Each scene shows the same named points in several views. A view is turned or mirrored, shifted and resized as a whole, has a little noise and may leave points out.

Scene 1
View 1
(138): -8 -27 0 6 9 4 -4 -13 5 -19 4 -46 21 37 -20 13 13 -10 -4 14
(29): 11 13 35 2 10 13 -16 -16 1 -26 8 10 6 9 -8 38 6 -36 -4 -22
(90): 19 -2 -8 -1 9 6 -4 12 -14 -15 -1 -7 8 10 -14 8 11 -29 -9 -16
(276): 30 3 0 -8 13 -26 -1 -1 10 -13 -28 -17 22 8 -19 8 8 -25 -8 -11
(157): -11 -17 30 -3 20 -32 -3 -26 25 -25 8 -26 33 24 4 19 12 -17 16 5
(270): -3 -35 -3 -17 3 37 -15 -2 -20 -4 6 -30 19 25 -29 6 31 -41 7 2
(322): 8 11 6 -15 5 10 -16 22 -16 5 -35 1 21 -7 -10 12 18 -20 -11 -23
(249): -20 -3 20 12 12 21 -17 -4 -4 -22 15 -12 12 20 -1 36 12 -5 -5 -7
(97): 22 7 -14 -2 23 -3 4 18 2 3 -8 -10 -2 19 31 0 17 -18 0 -12
(126): -35 -5 7 8 -8 36 -10 20 -30 1 8 -15 12 23 10 7 16 -1 -11 -1
(41): 3 -23 -13 5 34 8 -4 4 2 -20 28 -24 4 24 11 18 25 -18 12 -6
(123): 4 6 6 3 33 -14 -12 16 3 -24 4 3 18 -7 11 33 17 -6 4 -28
(229): 20 -9 -15 3 2 -30 15 19 -16 -27 13 -10 17 9 -13 -16 1 -31 -9 -11
(99): 18 5 -3 3 12 16 -8 4 -5 -8 -10 -13 2 18 -5 17 12 -20 -12 -12
(164): -3 0 7 3 10 -2 2 11 -8 -11 14 -6 7 19 23 3 11 -19 1 -8
(184): -15 3 8 3 18 2 -6 11 3 0 -6 -17 14 20 33 15 18 6 2 -3
(301): 6 -6 6 7 7 -8 1 -2 -1 -23 8 -17 12 23 -5 9 5 -20 -6 -3
(247): 0 -9 -23 -5 22 -3 -4 35 -14 -1 -11 -19 20 3 10 1 27 -2 1 -14
(122): 17 -4 3 -10 -9 13 -3 -4 -9 3 -26 -24 15 26 -26 -1 8 -34 -15 1
(89): -18 -9 38 -2 -9 32 -15 -19 -12 -15 18 -7 13 27 -13 20 10 -37 -1 -3
(239): 5 10 3 10 2 -2 3 9 -5 -9 -4 -11 6 23 11 5 2 -11 -16 -6
(212): 5 6 13 -12 13 -10 -6 3 7 5 -23 -12 20 13 15 7 16 -19 2 -7
(14): 16 18 -18 11 10 14 2 28 -12 2 -13 -8 -8 19 18 5 9 -5 -20 -14
(194): 22 25 20 9 8 -21 2 -6 12 -22 -12 1 7 13 2 20 -7 -19 -17 -16
View 2
(89): 22 21 30 -18 69 -5 73 50 -13 -21 -10 11 -61 17 -11 -40 -20 -17 2 18
(123): 7 41 -9 -23 7 8 1 5 -4 -6 -11 45 -18 5 -21 -6 -22 24 -11 12
(157): 5 10 14 -45 22 48 51 -16 -15 -8 -15 -7 -45 0 19 -20 5 5 1 -27
(322): 6 11 10 17 42 -19 -16 13 -19 -37 -9 47 -41 -15 -9 0 -25 -4 -16 55
(99): 8 9 4 -10 36 -12 -8 46 -35 -22 -2 22 -37 6 -15 -7 -26 -14 3 12
(276): -10 -17 -16 13 26 4 -13 -14 -35 -34 -13 -1 -33 -12 -2 -13 -19 -8 -1 5
(97): 0 -4 28 -7 2 20 -30 45 -28 -14 1 26 -18 7 0 15 -46 9 8 8
(126): 21 32 76 -21 43 -23 19 70 -1 -13 -5 56 -53 5 -1 -6 -8 -25 -6 17
(247): 6 9 39 -4 22 -6 -34 26 -5 9 -2 45 -13 -19 -1 21 -6 3 -15 17
(14): 1 11 32 -2 6 -17 -42 60 -34 -29 0 46 -31 11 -11 8 -40 -16 5 8
(184): 10 29 44 -37 9 25 -1 33 -18 -19 -5 47 -44 5 15 13 -16 2 -5 6
(122): 1 -22 22 13 61 -19 0 32 -41 -37 -4 -1 -54 -12 3 -14 -13 -39 2 16
(239): 1 10 35 -6 9 -6 -3 35 -25 -31 -9 31 -41 12 -3 -13 -28 -18 6 -10
(249): 19 47 17 -46 38 -5 38 43 -12 -11 -6 36 -52 15 -14 -20 -5 -9 -3 2
(212): 3 2 24 -7 21 26 0 9 -24 -33 -8 24 -44 -6 15 3 -25 3 -4 21
(90): 2 -1 8 8 38 -23 -4 34 -20 -8 -6 16 -22 0 -22 -14 -24 -10 1 9
(41): 14 14 20 -42 31 15 11 54 -14 31 4 8 -12 8 -13 2 -12 10 5 -16
(194): -8 14 -13 -4 -4 4 6 0 -34 -51 -19 21 -44 18 -10 -29 -40 -7 9 -9
(29): 11 32 -25 -16 39 0 47 26 -22 -32 -11 18 -48 25 -29 -40 -41 5 4 22
View 3
(249): -3 -14 -7 36 22 -31 19 23 -26 -32 -6 -10 58 7 -21 -40 -8 -8 -49 -26
(90): 0 6 -40 13 12 -7 8 -3 -6 -16 15 -6 13 -14 -24 -25 -26 -28 3 -6
(322): -26 6 -7 12 22 -11 3 3 -26 6 31 5 -2 -4 -19 27 -36 -25 -9 2
(126): -2 -41 19 28 50 -18 8 0 -18 -17 4 -12 47 22 -57 -40 -43 -40 -44 4
(164): 1 -9 -27 52 32 -13 21 15 9 -10 -6 -29 10 -5 -36 -37 -21 -21 -29 6
(194): 8 27 -39 66 -16 -18 33 13 2 1 24 -34 19 -5 3 -1 -27 3 -17 -23
(276): 1 17 -30 33 -7 -1 21 8 8 0 28 -27 1 -37 12 16 -3 -15 23 -11
(89): 13 -35 -4 11 -2 -31 12 58 -31 -16 -1 -19 59 5 -51 -45 -26 -1 -13 -19
(239): 7 -1 -19 53 19 -8 25 -9 8 -8 18 -36 27 -1 -25 -23 -36 -22 -19 -4
(14): -23 18 -30 38 44 2 29 -40 3 -18 29 -32 13 4 -34 -16 -52 -27 -26 7
(41): -12 -5 -38 26 49 -9 24 9 5 -49 -24 -25 27 -28 -25 -62 19 -19 -25 -3
(122): 5 -15 -1 1 0 1 16 2 -8 -9 39 -33 37 -22 -28 -6 -33 -25 35 -5
(229): 36 -4 -53 44 3 -2 -2 -9 27 -2 1 -9 -11 -27 -14 -38 -17 -52 17 2
(184): -21 -11 7 60 55 -11 32 4 3 -15 2 -40 25 -5 -22 -12 -9 -15 -51 5
(301): 17 -8 -24 43 8 -13 20 9 7 -18 4 -27 33 -17 -13 -38 -9 -22 -6 -13
(212): -16 -1 -6 45 23 -9 30 28 2 0 14 -40 6 -24 -11 12 -4 -4 -13 4
(138): 18 -33 12 24 19 -6 21 3 5 -40 4 -38 70 -31 -5 -44 17 -31 7 -19
(97): -26 18 -39 43 49 4 36 -9 17 -14 10 -47 -7 -19 -32 -17 -23 -16 -19 17
(270): -9 -40 1 -40 26 -3 2 26 -25 -35 7 -12 48 -29 -49 -41 -4 -27 29 -4
(123): -20 19 -38 51 29 -25 13 15 -11 -17 -11 6 -3 -9 6 -8 6 -13 -52 -14
View 4
(89): 13 -11 8 56 7 55 20 25 51 -6 27 -41 -30 -35 -44 1 41 -38 30 12
(229): -15 -21 -40 1 13 11 -7 45 9 -16 16 -32 4 -55 11 -1 -11 71 -5 2
(41): 6 12 0 45 1 25 19 27 -26 -16 23 4 7 -72 -16 -49 32 1 -27 7
(99): 26 17 -15 28 1 32 24 14 15 -15 27 -50 -2 -31 -16 -39 -14 8 -14 40
(184): 0 58 -3 28 -20 31 19 16 -27 -15 -23 -19 7 -37 -28 -25 16 -3 14 56
(90): 20 -2 -23 19 14 24 16 14 24 -20 27 -46 -4 -48 -7 -28 -14 28 -6 24
(138): -12 15 -7 13 17 43 -14 40 2 12 63 -10 14 -19 -6 -16 56 -20 -12 38
(122): 13 3 -33 2 12 26 8 16 31 -5 65 -81 -16 -19 -11 -11 13 12 9 59
(164): -2 18 -10 40 -16 31 18 31 -8 -14 -12 -33 -6 -54 -22 -15 12 23 9 19
(270): 26 -12 -18 18 36 37 8 -1 27 -10 79 -41 -18 -76 -13 -35 64 -20 18 30
(247): 16 41 -32 -4 13 17 7 -9 -21 -27 -3 -19 16 -72 3 -44 2 37 12 49
(29): 17 -15 6 54 0 18 45 27 52 -32 6 -31 -20 -15 -53 -9 -25 -29 -6 9
(322): 33 24 -32 -1 19 10 27 -22 34 -39 1 -58 -8 -36 -22 -24 -32 13 30 65
(212): -7 32 -21 7 -10 -7 29 12 -9 -25 4 -42 -10 -27 -35 -7 5 4 13 63
(194): -9 9 -12 25 -17 6 28 46 22 -18 -7 -40 -2 14 -33 5 -48 16 -20 32
(249): 17 24 15 52 6 60 16 21 24 -11 -1 -3 6 -26 -31 -23 15 -35 7 22
(276): -10 -3 -36 -15 8 -27 20 27 15 -28 34 -44 -3 -5 -20 -3 -30 21 -19 51
(123): 9 21 -6 23 8 2 31 11 5 -45 -32 13 16 -41 -29 -30 -35 1 -6 21
(157): -46 4 0 15 -3 -11 11 54 -12 -12 14 20 1 -9 -45 17 44 -35 -5 29
(301): -7 3 -11 23 2 29 4 43 10 -7 22 -24 2 -25 -14 -8 8 11 -9 20

Which points are out of place in each view (at most two, in the order of its rows)? Write - if all are in place.
view 1 -> (276)
view 2 -> -
view 3 -> (212), (270)
view 4 -> -
